Points on a hilly landscape, in no order, each with its height.
From any point a climber steps to the highest of the 2 points nearest to it. It stops when none of these is higher. Distance is the straight distance between rows; heights are no part of it.
q_307 height 1.71: [ 24  15  46  53  14 -31   0 -19 -43  -7 -30   6  21  -8 -17 -14 -10  -1
  20 -41   2   8 -46 -25   7 -16 -23  43  29  19  27  10]
q_621 height 5.43: [  9 -17  19   7  24 -43  14   0 -10   0 -10  17   7  -4 -12  -6 -34 -26
  10 -12  -8  10 -20 -36  28 -37   4  -2  36  -9  -9  18]
q_813 height 5.12: [  1   9 -34  -4  -4  41 -17  21  24   4  -6 -16  -9   0  13  13  24 -22
  -8  21  12 -12  29   3   3 -19  32  -7 -13  -9 -28 -19]
q_314 height 5.70: [-46  26  -8  -3 -24   1 -16  17   4  59 -26  16   2 -11  17  -8  43  -8
   0  15 -12 -42  25 -11 -28   8  11   0 -42  -9  -3   0]
q_959 height 4.82: [ 24 -30  10 -12  20 -36  25  -8 -21   5  18   9  16 -20 -24  -4 -16 -28
  17 -18 -25  -9 -13 -19  22 -31  20 -27  54 -15  -4  15]
q_189 height 6.18: [ -6  41  45 -13   1   9   1 -20 -20 -27 -18  16  24   4  21 -18 -24  36
  14   5 -29  33   5  -4 -10 -10  46  14  -1   6  35 -19]
q_71 height 5.94: [  0 -17 -40  -3 -15  83 -35 -16  -9   2  23 -31  14  -4   4   7  64   8
  23  10   7 -30  21  32  -8  12 -10 -12 -18  12  11 -18]
q_380 height 4.98: [ -6 -39 -12   2   7  -1  15   2  22   0  37 -16 -22  12 -13  14 -25  20
 -17   9  24  11 -18   5  36  28 -28 -19 -21  -5  -9  13]
q_249 height 4.64: [-19  33  -5 -25 -11  26   5  11  -2  37   2   2   8 -25  14   2  41  -5
   8  19 -25 -34  42   9 -19   3  57 -28 -19 -15 -10 -15]
q_806 height 6.98: [ 21   1  28   1  -9  -6  24 -24 -29   4  29  -2  13  -7  -8 -16   9  35
   4 -35 -22   2 -27  33 -13  29 -23   4   7  14  22   0]
q_885 height 4.79: [ 23   1  -3   6 -19 -43  18   8   1  29  14  -2 -33   0 -21   0  15  -3
 -20 -43  12 -21 -33  20 -28  35 -77  21 -11   7  -4   8]
q_767 height 0.86: [ 12 -11 -32 -12  26  18  -7  17  29 -30   3  -5 -11   6   4  11 -19 -29
  -4  27  16  16  19 -12  26 -43  49 -19  29 -17 -30 -11]
q_302 height 1.91: [ 17 -31   4  39  -5   1 -31 -23 -27   4  -7 -14  14   3 -26  -6  34 -11
  33 -32  13 -21 -32  -3  -6 -15 -63  29  12  18  22  15]
q_875 height 5.18: [-10 -28 -30  16 -32 -13 -37  -7  15  30  16  -7 -20   4 -18   8  38 -16
  -1 -21  19 -36 -18   2 -15  11 -80  18 -29  -3  15  25]
q_602 height 4.88: [  0 -33  -4 -28  13 -52  43  27   6  15  11  21  -4  -9  -4  -5 -34 -28
 -23  -9 -13  -2   4 -26   6  -2  15 -39  44 -27 -14   8]
q_830 height 3.25: [ 41 -24   6   8  34  18   1 -36 -18 -49  28 -15  13 -10 -21   0 -20   1
  27  -5 -11  13 -15   9  25 -29  34 -13  59  -1   8   1]
q_448 height 7.26: [-13  31   6   7  -3 -21 -12  20  10   3 -47  16  -6  17  16  -5 -10 -14
  -8   3  10  19   7 -20  -9 -26   8  26  -7   1 -14  -7]
q_108 height 1.32: [-65 -32  17  18  -1 -13 -23 -23   7  23  -6   4  19   4   7  -6 -19   7
  15  33 -13   0   0 -26  37  22 -15 -22 -43 -20  12  44]
q_109 height 2.36: [ 29  33 -11 -19 -28 -10  18  16   7  29   3  -3 -16  -8  -3   1  43  -8
 -10 -26  -6 -19   5  27 -44  12 -15  16   1   5  -6 -18]
q_48 height 4.10: [ 10 -26 -19  26  -2  46 -44 -16  -9 -17 -33 -22  19  10  -8   7  31 -28
  49  12  16  -7  19  -3  18 -49  -1   8  14  14   0   8]
q_479 height 1.99: [-23  34 -13  -4 -14  -1  -6  33  21  23 -20   5 -16  16  20   6   5  11
 -26   9  10   7   4 -12 -19  14  -7  22 -43  -3 -12 -18]
q_915 height 4.49: [ 40  -2   5  18  -2 -43  22   3 -14  12   4   1 -18  -5 -27  -1   7 -15
  -7 -48  12 -16 -38   8 -16   9 -56  26  21  15  -5   9]
q_559 height 1.73: [ 24 -25  -9  31 -12 -20 -29 -11 -10  27  -6  -5  -7  -1 -31  -4  43 -35
  20 -35  11 -34 -24   1 -15 -21 -61  26   9   9   0  15]
q_376 height 4.34: [ 26  -6 -39 -27  -1  19   5  10  10  15  31 -12  -3 -18 -11   7  39 -31
   3   5  -7 -29  26  21  -3 -14  36 -32  22 -15 -26  -9]
q_544 height 3.34: [ 52  26 -12  -2 -22  31   1  -2  -4 -13  13 -23 -13  -1 -12  10  46   8
   5 -25  11 -13   7  44 -42   8 -11  21   7  22   7 -21]
q_471 height 6.80: [-50 -40  17  16  -9   0 -20 -42 -21  21  13   6  33  -3   3 -25   7  16
  23  10 -25  -4  -7   1  27  21 -34 -20 -22  -5  31  31]
q_665 height 4.36: [  8  -1 -57   0   7  21 -10  36  36  -5   3 -18 -26   8   7  19  19 -21
 -37   3  38   8   8  13 -13 -12   2   7  -4  -7 -45 -27]
q_656 height 6.05: [-47  47   6  -7 -17  -3 -11  26   5  43 -49  20   6  -4  33  -8  27 -15
  -2  18 -15 -15  36 -18 -23 -12  33   9 -32  -5  -9  -9]
q_696 height 0.46: [ 22   6  -7  -1   4  33 -20  -7  -2 -21 -17 -15  11  -5   2   4  13 -21
  27  10  -5  -3  30   4  11 -57  48  -4  23   0  -1  -8]
q_316 height 4.61: [-12 -23 -26 -32  18 -31  26  37  17  13  15  15  -2  -9   9   3 -23 -32
 -29  15  -2   3  21 -22   8  -4  35 -41  36 -36 -26  -4]
q_207 height 4.48: [ 18 -12 -16  17 -10  58 -39 -10  -9 -20 -17 -23  12  14  -2   5  43  -4
  34   3  20  -5  14  11  -5 -24 -20  19  -2  22  15  -6]
q_534 height 2.81: [ 52 -19   2  31  24  36 -17 -38 -25 -53  15 -21  19  -2 -19  -1   6   4
  30 -16   6   9 -18  18   9 -38  17   9  49  17  12  -8]
q_154 height 7.00: [-27 -28   8  18 -10  30 -29 -32 -29   0   7   2  41  10  12 -26  21  28
  27   6 -19   6 -14   7   6  20 -39  -1 -14   7  38  13]
q_92 height 6.56: [ -8  19  22  12  11   5 -12  -8   1 -35 -36   7  12  21  11  -2 -42   2
  18  21   1  35   9 -29  21 -39  40  16   6   1   4  -1]
q_119 height 7.15: [ -4  -7   4   7  -1  59 -27 -32 -35 -17  -9  -2  50  -1  13 -23  30   2
  46  14 -21   3  24  13   8 -27  33 -13  16   9  22  -8]
q_203 height 6.59: [-37 -27  43  17   1 -27  -1 -34 -26  28  -5  12  29  -3  -3 -26 -12  14
  25  -4 -36   6 -17 -13  29   3 -20 -14 -15  -1  26  27]
q_536 height 6.04: [ 17  30  46 -15  14 -37  37  -3 -18 -26  -5  17  -3 -19  -4  -6 -46  16
  -4 -26 -25  14 -22  -1 -12  13  16  12  36  10  23  -2]
q_994 height 6.73: [-31 -10  -4  13  -9  42 -53 -14 -14 -13 -39 -11  31  14  12  -6  35  -6
  42  23   6   0  13 -16  -4  -8 -36  23 -20  21  31  18]
q_244 height 2.13: [  3  22  -6  -8 -19  -9   2  17  10  26   0   2 -13   9   1   1  18   6
 -10  -8   3  -7  -3  10 -25  11 -16  16 -21   0  -5  -9]
q_592 height 2.63: [ 36  40   4  20  -9  28 -20  -3  -6 -55 -36  -9 -13  24   7  21  -3  18
 -13  -6  33  14  12  18 -27  -3   0  45  -8  38   7 -24]
q_69 height 4.89: [-32   5 -11  -2  -4  15 -16  11   8  29  -6   3   6   2  10   3  16  -8
   8  28  -5 -14  21 -13   5  -3  23 -14 -28 -10 -10   1]
q_102 height 0.93: [ 14 -20 -37 -27  -4 -42  35  35  18  24  24   5 -16  -9 -11   3  12 -37
 -33 -27  11  -8  -2   5 -28  13 -24 -15  33 -19 -35  -4]
q_523 height 3.99: [-44  16  -6 -14   2 -16   5  16  -2  54  -9  27   7 -23   9  -8  23 -23
   0  36 -17 -36  29 -17  -4  -2  50 -36 -16 -29 -28   8]
q_809 height 1.46: [  1  45 -28 -24  -1   7  17  46  33  -8 -11  -2 -28  -1  25  18   3   4
 -62  -3  13  13  14  10 -40  18  17  13 -11  -5 -32 -39]
q_446 height 6.58: [ 10  38  38  -9  -2  34  -3 -35 -30 -45  -3  14  31   2  21 -29 -11  52
   5  -1 -42  28  -3  27 -20  11  42   5  13  13  47 -32]
q_867 height 5.00: [  9 -24 -12  12 -24 -21  -7 -11   5  25  24 -11 -22   4 -24   4  24   6
  -3 -29  12 -23 -30  21 -14  26 -78  15 -21   3   9  17]
q_304 height 6.09: [  9  16  -1  13  15  12 -17   8  23 -44 -35   0  -9  19  10   7 -29 -16
  -1  19  22  31  16 -18  11 -44  37  19  13   2 -15 -14]
q_889 height 6.57: [-14  27  28   9   1 -48  18  17  -3   8 -29  21 -18  19  11  -3 -44  21
 -23 -11  10  27 -20 -18   2  14 -33  25 -23   8   0   7]
q_627 height 5.61: [  5   9   9 -26  10 -25  11   7  -5  11  -6  20  10 -14   3 -12  -6 -28
  12   3 -26  -5  21 -19   3 -34  54 -20  32 -16  -6   1]
q_878 height 4.62: [-14 -12  -5  -1  -3  -4  -9 -13 -12  31  13   7  15  -6 -10  -6  20 -14
  26  12 -11 -20  12  -5   8  -9  12 -18  -6 -11  -4  13]
q_445 height 4.37: [ 33 -24  -8 -30  -1 -44  44   8  -9  12  23  12   3 -26 -27  -5   1 -37
   2 -28 -27 -23  -6  -8  -8  -9   5 -31  68 -18 -13   6]
q_747 height 1.13: [-11 -24  -9 -18  22  20   7   4  13   0  37  -5   1  -1   5   9 -23   5
  -1  42  -4   8  12 -19  39   3  45 -45  -1 -25 -17   5]
q_492 height 7.29: [-42  -2  14   4 -10  31 -25 -29 -35  18 -10  12  46  -2  17 -29  34  16
  33  21 -25 -10  14   7  -6  11  -7  -9 -15   3  34  10]
q_898 height 5.56: [ 13  28 -14 -10  -1  19  -5  18  23 -15 -13  -4 -10   7  14   7   2  -7
 -14  10  10   8  23   2  -7 -20  36   9   1   1 -16 -21]
q_291 height 4.09: [ 25 -23  11  15   3 -28  27 -14  -6  -1  24 -10 -18   2 -25   5 -19  23
 -13 -31  12   0 -39  22  16  30 -58   2  -7  18   7  16]
q_158 height 6.50: [-43 -14 -24   2  -9  62 -56 -26 -13 -11 -16 -10  38  -6  22  -5  54  -7
  40  30   6 -20  18  -3  -3  11 -40   2 -24  12  29  26]
q_891 height 4.74: [  4 -11 -49  -3  -5  38 -24  11  12  20  14 -18  -6 -16  -5  14  49 -36
  10  18   8 -39  35  17   8 -20  26 -28  -2 -14 -31  -7]
q_66 height 4.40: [-26 -29 -25 -20  12 -31   9  29  19  40  16  14  -7  -7   2   0  -6 -32
 -22  24   2  -8   9 -22  17   5  15 -36   1 -30 -37  11]
q_693 height 6.36: [-14   9  13  -1  -7 -51  25  18   8  29  -9  14 -26  10   4  -8 -21  15
 -32 -20   8   6 -25  -2  -5  30 -51  13 -26   2  -4  10]
q_366 height 3.74: [ 27 -16   1  39   9  38 -34 -22 -20 -43 -33 -22  24  16  -6   3   9 -16
  44  -1  14  12   3  -7  13 -53   9  24  29  21   8  -1]
q_93 height 7.06: [ 17  30  20 -18   7  38   2 -25  -8 -53   9  -3   9  -3   9  -8 -21  40
   3  10 -23  24   7  26 -10   5  53  -1  13   5  29 -31]
q_702 height 4.25: [-33 -27 -30  -4   5 -37 -12  19  24  48  13  11 -12  -7  -2   1  12 -40
 -26   9  10 -16   0 -14   8   3 -21 -17 -14 -30 -34  16]
q_703 height 3.45: [  2 -35  30  -7  30 -29  50 -12   1 -25  18   6   0 -12  -2  -1 -69  33
  -8  -8  -7  24 -23  -5  44  13   4 -37  20   5  11  16]
q_41 height 6.51: [  2   6  12 -27  14  23  18 -14   2 -34  33   1   3  -4   2  -1 -30  30
  -1  18 -17  27   8  10  10   6  52 -26  12 -10  12 -15]
q_710 height 6.97: [-23  -8  31   6  18   3  -8 -19  -8 -20 -13   5  24  18   6  -9 -45   7
  26  26 -12  37  -1 -32  40 -24  37  -5   1 -10   5  16]
q_474 height 1.43: [ 10   5 -29  23  -4 -26 -17  23  15  10 -23  -4 -32  13   0   4  15 -24
 -28 -26  44   7 -11  10 -31  -7 -54  41  -7   9 -29  -9]
q_288 height 5.31: [-52  -6   7  -7  -3 -28   3  14  14  49   5  16  -5  -2   8  -3  -7   1
 -13  26 -13  -9   3 -23  14  22   1 -20 -40 -22 -10  20]
q_933 height 3.86: [-11 -29   5  11  -3 -27 -10  -7   2  29   2   5  -6   7 -19  -4  -4 -13
  12  -3   1  -8 -16 -13  19  -8 -34  -1  -9  -8  -6  25]
q_566 height 3.63: [ 13 -10  46   3  27 -34  58 -22 -17 -28   6   9   5 -23  -8  -5 -64  32
 -13 -31 -18  19 -38   5  27  24  -3 -18  27  20  25  15]
q_419 height 3.53: [ -8  -1   3 -25   1 -20  44  27  20   9  27   4 -23   2   7  10 -30  29
 -37   2   3  11  -6   2   7  46  -7 -18 -18  -7  -6   0]
q_881 height 3.80: [-36   9   5 -34   2 -13  26  24   6  50  19  25   3 -22  13  -1   6   0
 -17  30 -25 -21  18 -17   1  27  48 -41 -20 -32 -19   4]
q_911 height 4.95: [ 16  14 -14   2 -17  60 -21  -2  -1 -18 -10 -21   2  13   8  10  31  16
  10   7  18  -1  22  17 -15  -2   5  14 -19  16  11 -26]
q_144 height 5.34: [-35 -18 -11   6 -31   2 -32 -14   6  31  13  -4  -1   1  -4   2  29   9
   4  -3   3 -30  -5  -2 -15  25 -62  10 -43   0  26  25]
q_768 height 5.89: [ -2 -22  13 -14 -16 -23  30 -13  -6  39  41  -8  -6 -11 -17  -8  16  25
  -8 -24 -22 -15 -22  26  -2  44 -47 -16 -24  -2  13  14]
q_556 height 2.78: [ 52  30 -20 -28 -27  11  25  14  16  -5  22 -18 -20 -18 -11   9  45  -9
  -6 -23  -7 -19  12  45 -47  13   5   7  23  10  -9 -26]
q_810 height 4.31: [  9  -6 -11 -24  -3  -7  14   5   0  31  30   4  -5 -10 -10   0  15 -16
   3   4 -12 -20   8   4  -1   1  16 -25   8 -14 -12   4]
q_633 height 4.08: [ -7 -21 -21   4  -1 -40 -10  16  13  35  -2   6 -16   4 -11  -2   8 -40
 -15 -13  15  -7 -12  -5   0 -12 -37   8   2 -12 -27  12]
q_615 height 6.46: [  4  20  43 -21  26 -19  24 -12 -10 -37   0  16   3  -8   5 -11 -56  26
  -1   0 -27  28  -8  -9   5   2  43  -3  29  -2  26  -7]
q_15 height 6.15: [-15 -19  12  -2 -15 -51  19  -3   7  45  14   0 -22  -5 -14  -8  -6  12
 -19 -27  -5 -16 -29   5   5  31 -71   0 -36   2  11  22]
q_560 height 5.66: [  3  10   1  19  17   8  -9   5  15 -58 -20   0 -15  32   7  17 -55   8
 -12  22  33  37  -3 -17  22 -14  17  15  -1   6 -15  -3]
q_333 height 4.26: [-24  24 -10 -24 -10 -11  14   8 -11  58   5  18   9 -33  -1 -11  49 -22
   8  15 -22 -53  38   8 -18   2  43 -35 -11 -21 -16   6]
q_320 height 5.03: [-21  -4 -32  16 -20  19 -31  19  29   9  -2 -12 -20  19   6  18  16   9
 -16  13  24  -5  -6  -6 -11  24 -43  21 -47  -2  -1  -3]
q_247 height 1.27: [ 17   6 -42  13   4 -15  -5  27  22 -13  -1  -6 -37  19   0  18  -3 -12
 -46 -16  55  19 -13  21 -21  10 -40  31   3   6 -37 -10]
q_709 height 5.41: [-10   0  11  15  11  17  -1  -5   8 -40   0  -6  -3  30   7  14 -52  32
  -7  29  22  43  -8 -11  34   8   9   6 -22   5   3   1]
q_552 height 5.19: [-61 -12 -13   1 -11   2 -14   9  17  49  17   9  -6 -16   8   9  16   7
 -14  35 -11 -38   7 -13  -1  36   1 -30 -53 -27 -12  18]
q_866 height 4.99: [ 51  -5 -11 -27 -17 -33  47   9  -1   8  34   1  -8 -29 -30   2  29 -32
   5 -38 -22 -28  -8  19 -34   6 -16 -12  61  -4 -15  -4]
q_671 height 2.44: [ 34 -11  12  39   8  34 -26 -33 -40 -33 -11 -10  39   1  -8 -16  28   6
  38 -22   0   9 -18  11   1 -26  -9  24  38  25  29  -5]
q_17 height 7.01: [-41   7   8   4 -15  37 -35  -9 -18   9 -35   1  35   7  22 -11  25   0
  36  29  -8  -5  23 -16  -6  -1   2   5 -28   8  23   8]
q_172 height 6.03: [  9  26   3 -23   8  12  11  13  17 -34   4   3 -14   3   8   8 -29  13
 -13  14   2  17  10   1  -5  -2  43   0   6  -3   1 -20]
q_726 height 0.35: [ 39  35   9  -8  15  -6   6   3   6 -56 -21   7 -19  -8  -4   3 -29  -6
 -10  -9   3  11   6  12 -20 -14  32  26  40  17   4 -20]
q_18 height 6.85: [-26  16   3   3   4 -43   1  29  16  14 -30  19 -14  20  16  -3 -28  -7
 -26   2  17  28 -10 -25   0  -6 -18  24 -16  -8 -22   0]
q_436 height 5.67: [ 53  11   0 -25 -29 -16  47  -4  -8  11  49  -9  -6 -31 -30   4  41  -5
   5 -40 -20 -25 -16  39 -43  30 -20  -5  38   5  -8  -8]
q_20 height 3.82: [ 38  17 -10  16 -21  10 -11   2  -6  -2 -15 -12 -14  12  -8   7  37   6
   5 -27  25 -11  -3  23 -39   3 -38  39  -7  29  11 -13]
q_209 height 5.45: [-49 -25  18 -19  -2 -48  24  -1   4  61  13  18   3 -20  -5 -13  -7  -3
 -11  14 -22 -21   2 -17  29  25  -4 -44 -31 -20  -8  32]
q_49 height 5.77: [  4  51  31  -8   3  -1  -1  -1  -1 -31 -38  14   4   4  16  -8 -21  13
   3   4 -16  21  17 -13 -17 -24  48  27   3  11  21 -24]
q_965 height 7.66: [-28  -7  -2   1  -8  57 -31 -37 -48   5  -6  10  55 -11  18 -35  59   3
  45  21 -25 -22  26  23  -2  -7   9 -22   5   8  28   3]
q_512 height 4.21: [ 30  -6  -8  24 -10  11 -10  -7  -4 -13  15 -16 -14  20 -16  11   5  16
   1 -16  28  -2 -17  21 -11  13 -39  23  -8  19   3  -3]
q_356 height 1.88: [ 43  19  29  48   6 -13  -2 -19 -43 -22 -13  -2   9  -2 -16  -1   2  13
   7 -45  15   2 -39   5 -13   4 -27  46  22  30  23   2]
q_184 height 5.95: [-16 -19  40   2  17 -34  13 -19 -22  13  -2  16  24  -5  -5 -16 -32  -2
  23  -1 -24  13 -14 -26  37 -26  15 -16  16  -8   3  25]
q_890 height 2.09: [ 59  39  22  47   0  -1 -14 -12 -40 -48 -26  -4  -1  -1  -6  16   1  15
  -3 -42  22   1 -17  21 -35  12 -22  59  14  58  23  -6]
q_348 height 5.64: [-27 -25  23 -22  -8 -33  28 -17  -9  54  34   7   7 -19 -10 -17   4  13
  -5  -5 -33 -17  -9   5  15  36 -20 -40 -27  -9  10  23]
q_504 height 5.20: [ -6 -29  -3   8  16  17   7  -2  16 -21  29 -14  -8  21  -2  15 -39  26
  -5  27  18  28 -11  -1  43  12   1 -16 -17  -6  -9   6]
q_496 height 2.16: [ 39 -11   6  32  -9  22 -24 -24 -39  -6 -12 -14  26  -6 -14 -11  54  -6
  42 -34   5 -16 -17  13 -20 -21 -33  32  25  32  24  -3]
q_153 height 3.00: [ 48  10   1  31   4  31 -19 -17 -12 -57 -12 -15  -5  13  -7  15  -2   8
   8 -11  30  10  -1  22 -11 -18   2  34  14  29   7 -13]
q_526 height 1.75: [-21  22 -19  18   4   3 -18  29  29 -19 -32  -4 -20  34  22  13 -22   2
 -35  20  38  35   1 -18   1   1  -8  31 -31   1 -29 -16]
q_132 height 1.09: [ 15   7 -43 -26 -11 -10  18  38  23  31  19  -4 -23 -12   0   8  38 -28
 -31 -18   7 -12   6  23 -36  15 -12  -7  10 -13 -36 -18]
q_223 height 2.33: [ 52  41   7  29  -7   9 -17 -10 -24 -53 -18  -5 -16  17   0  29 -14  24
 -19 -24  32  13  -8  30 -31  27 -22  50  -4  53  12 -13]
q_134 height 0.66: [ 20 -16 -22   4  12   8 -17   0   5  -9  -4  -8   3   4  -8   5   3 -38
  18  17   5  -3  18  -7  24 -55  35 -11  27  -9 -23   2]
q_87 height 4.11: [ 20 -19 -27   0   3  33 -10  -4   9  -8  30 -20  -4   9 -13  12   8  -6
  10  12  15   0   5  12  14 -12  11 -13   3  -7 -14  -5]
q_397 height 3.68: [ 36 -28 -19   0  21  34  -9 -20  -1 -36  32 -20   5   4 -16   8 -12  -7
  27  13   5  11   2   8  27 -35  32 -19  35  -5  -9  -3]
q_630 height 5.44: [-61  -3   4   2 -25  -9 -22  -1   9  42  -3   6   1   1  12   0  13  18
  -4  16  -9 -23  -4 -17  -6  38 -41   6 -60  -7  25  26]
q_170 height 0.57: [ 22  18   0 -13  13 -24  25  18   9 -38  -5  17 -24  -1  -2  10 -48  -3
 -32 -13  11  16  -5   4 -17  10  11  12  40   2  -6  -9]
q_257 height 6.28: [-18 -26 -42   6 -13  74 -55 -20  -4  -5   7 -25  20  -5   4   4  57  -5
  35  24  18 -30  20  13   0   3 -35  -4 -22   9  19  10]
q_647 height 1.62: [ -5  36 -22  -8   9   0   5  35  31 -28 -16   5 -28  17  25  19 -27   6
 -58   9  35  29   7   1 -18  13  11  21 -13   3 -27 -30]
q_248 height 1.28: [ 19  28 -35 -33  -9   6  26  38  32  -6  13  -6 -26 -10  11  16  18  -8
 -44 -10  10  -3  14  24 -41  22  12   0  17  -9 -28 -32]
q_287 height 6.64: [-24  50   8  -5 -12  -2 -12  27  12   8 -63  12   1   9  33  -7  11 -16
 -11   9  -3  11  34 -24 -14 -34  35  27 -16   1  -9 -21]
q_57 height 0.69: [  9   2   0  -5  16 -55  38  29   3 -19 -12  23 -21  -3   4   2 -54 -14
 -42 -30  13  17 -15  -9 -14  12 -14   6  41  -1 -14   3]
q_78 height 5.51: [ 12   5 -25 -13 -17  75 -12 -10  -6   0  31 -25  12  -4   7   6  47  17
  10   5  -2 -16  22  37 -15  18  19 -17 -17   0   8 -30]
q_942 height 1.44: [-13 -15  33  31   8 -30   6 -11  -8   1 -18   3   3  16  -5  -6 -37  18
   9  -9   2  21 -33 -19  28   6 -40  16 -19   7  11  21]
q_893 height 0.81: [  7 -25 -20 -12  10 -51  41  34  14   8  10  10 -22  -1  -7   3 -30 -22
 -44 -30  21   8 -12  -3  -9  17 -35 -15  35 -14 -28   4]
q_856 height 3.38: [ 33  12  15  27   9  27 -22 -19 -12 -55 -30  -6  11  11  -3   4  -8   5
  23  -5  10  19   2  -3   3 -42  24  27  26  24  14 -13]
q_404 height 5.16: [  5  48  26 -17  -8  25 -11  -5  -8 -16 -45   2  14 -10  19 -10  12  -1
  15   3 -25   0  40   2 -16 -40  57  17  10   9  21 -26]
q_137 height 1.26: [-45 -36  29   9  12 -16   7 -15   9  18   5   0  11   3   5 -10 -40  22
   4  28 -12  22  -7 -21  53  18  -3 -28 -34 -11   9  28]
q_619 height 5.22: [  7 -29  25 -23  15 -64  59  13  -6  11   4  25   1 -19 -10  -8 -46 -14
 -14 -29 -24  -4 -14 -28  15   2  -1 -34  41 -14   3  14]
q_724 height 3.84: [ 19 -22  30   4  15 -37  57 -17 -14  -6  23  -2   0 -18 -19  -3 -37  25
 -12 -37 -10   5 -42  15  24  29 -35 -20   8  17  12  18]
q_127 height 3.37: [  2  -9  20 -16   8 -20  41   0   4  -6  23   3 -10   2  -1   0 -39  30
 -14  -5  -7  17 -14   4  19  21  -2 -16  -1   1   6  10]
q_873 height 4.90: [  7  40  12 -33  -5  -3   8   8  -1   9 -20  11   4 -20  12  -8  16 -21
  13  -3 -32 -12  41   2 -19 -36  63  -4  24  -4   1 -17]
q_741 height 1.01: [ -4  -4  -2 -17  22  15   3   6  19 -27   9   1  -1   6  14   8 -39  -3
   0  38  -3  25  18 -23  29 -20  61 -23  10 -19 -11  -6]
q_515 height 6.19: [-13   6  24 -10  12  -6  -3 -16 -20   7  -5  16  28  -8   2 -14 -11  -8
  33  18 -29   8  18 -19  19 -34  59 -21  15 -12   3   9]
q_284 height 4.51: [ 24   5 -32   0  -3  63  -6   2  18 -28  24 -30 -12  12  -4  25  12  18
  -7  13  23   4  12  24  -1   6  15  -2 -14   5  -7 -27]
q_672 height 4.66: [ -9 -16 -43   8   8  13 -12  25  34  -3  18 -12 -27  20  -1  19  -6  -8
 -28  18  34  10  -6   1  12   8 -18   1 -20 -12 -35  -7]
q_681 height 1.87: [-28  29 -19  10 -16  21 -29  32  28  -1 -47  -7 -11  24  28  12  10  -1
 -22  20  21   9  15 -16 -13  -5  -6  31 -43   3 -15 -21]
q_84 height 4.52: [  4 -30 -24  12 -14  27 -21 -10   9   3  34 -23 -14  13 -16  11  22  17
   4   0  19 -10 -13  20  -1  22 -47   4 -29   2  10   1]
q_684 height 1.37: [-48 -13  29  22  -6 -31 -13  -8   6  21 -29   7  10  19   7 -10 -32   9
  10  14  -8  20 -13 -32  29   9 -33   8 -39  -7  13  34]
q_464 height 6.66: [-22   3  16  -2   3  34 -12 -25 -24   0   2   9  39   1  17 -17   2  10
  32  27 -27  10  22  -2  14 -13  51 -23   0  -7  13  -1]
q_928 height 5.62: [ 17  -1  37 -20  12 -50  53  -1 -18  -7   6  20   6 -24 -13 -11 -38   2
  -2 -33 -33  -2 -22 -13   1  10   9 -12  46  -2  18   9]
q_760 height 3.64: [-27   7  11 -36   3 -17  35  31  20  26  18  14  -9  -3  18   1 -18  18
 -31  18 -14   4   3 -17   3  33  23 -25 -20 -17 -10  -1]
q_975 height 0.10: [ 32  42  17 -12  12  14 -12   3  12 -59 -44  -4 -19  -6   7   3 -13  -8
  -5   3  -1   9  31   9 -14 -41  53  32  29  14   5 -37]
q_61 height 5.17: [-23  -3  -9  14 -20  21 -33  -4   6   5 -11 -10   1  24   4   4  15  14
  12  12  14  -3  -3  -9  -8  16 -44  22 -40   7  21   8]
q_807 height 5.08: [-37 -10 -25  -2   0  27 -16  13  18  34  16   2  -4 -11  11  14  20  -8
  -4  43  -2 -30  18 -12   9  20  28 -34 -38 -27 -30   5]
q_340 height 6.94: [  6   1  22 -15  32 -18  26   3   4 -54   2  14 -17   2  -1   7 -79  13
 -15   7   1  31  -8 -13  22   2  31  -7  36   2   7   3]
q_328 height 6.42: [ 28   6  18 -23 -25  -9  44 -19 -20  16  53  -6   9 -19 -17 -13  30  25
   4 -34 -36  -8 -19  43 -26  42 -18 -12  16   2  12  -3]
q_323 height 0.23: [ 37  15   4 -12  18  25 -11  -8   8 -50 -18 -10  -6 -14  -3   1  -9 -15
  17   5 -10   4  26   9   1 -52  60   7  45   4   7 -26]
q_185 height 1.56: [  3   2  41  39  19 -43   5 -10 -22  -5 -35  12   8   8 -11  -8 -39  -5
  11 -23   5  18 -42 -36  26 -18 -27  31  13   9   9  21]
q_514 height 1.57: [ 20 -10 -22  31 -10 -32 -24   5   5  19 -17  -3 -23  12 -19  -1  28 -38
  -6 -34  33 -16 -24   5 -22 -21 -65  39   1   8 -17   5]
q_773 height 5.07: [ -3  24 -16 -25 -16  61   1   1   1  15  24 -17   8 -22  13   9  42  14
   4  12 -21 -26  34  21 -19  19  48 -30 -25  -6  -1 -29]
q_426 height 4.78: [  1 -34 -18  -5  -4   1   4   0  13  22  42 -13 -13   5 -19   8   6   2
  -5   2   6 -10 -10   8  16  19 -24 -17 -17 -13  -7   9]
q_608 height 5.53: [-68  21  -8   4 -28   2 -32   9   9  45 -24  11   6  -7  19   0  35   3
  -3  20  -5 -35  17 -21 -30  26 -21   9 -58  -7  18  17]
q_167 height 4.87: [-10 -18 -44  18 -11  -3 -30  18  35  10   7 -15 -31  19  -6  14  13 -14
 -26   0  41  -3 -13   5  -4   7 -55  22 -27  -7 -21  -1]
q_513 height 1.21: [-36 -28  11  -9  16   8  10  -1  19  10  27  -2   6   2  11   6 -34  23
  -4  39  -9  20  -1 -18  51  18  27 -41 -27 -21  -8  14]
q_217 height 6.32: [-18 -17  58  20  16 -31  22 -36 -35   9  -4  15  38  -7  -2 -32 -32  20
  19 -19 -36  18 -31 -19  39  -9  -3 -11  12   1  26  19]
q_846 height 7.41: [  2  -9  24   2  27   1  10 -13   1 -44   9   1   1   9  -2   0 -62  17
   9  19  -4  35  -7 -14  35 -16  34  -8  17  -2   4   6]

Two climbers start at each pair of points below. Name the first point that both come to, or write never.
q_915, q_247 => q_144
q_959, q_127 => q_492
q_893, q_702 => q_846
q_514, q_356 => q_911

Where does a climber stop that starts at each point below?
q_810 => q_448
q_672 => q_448
q_726 => q_846
q_696 => q_911
q_633 => q_846
q_244 => q_846
q_474 => q_911
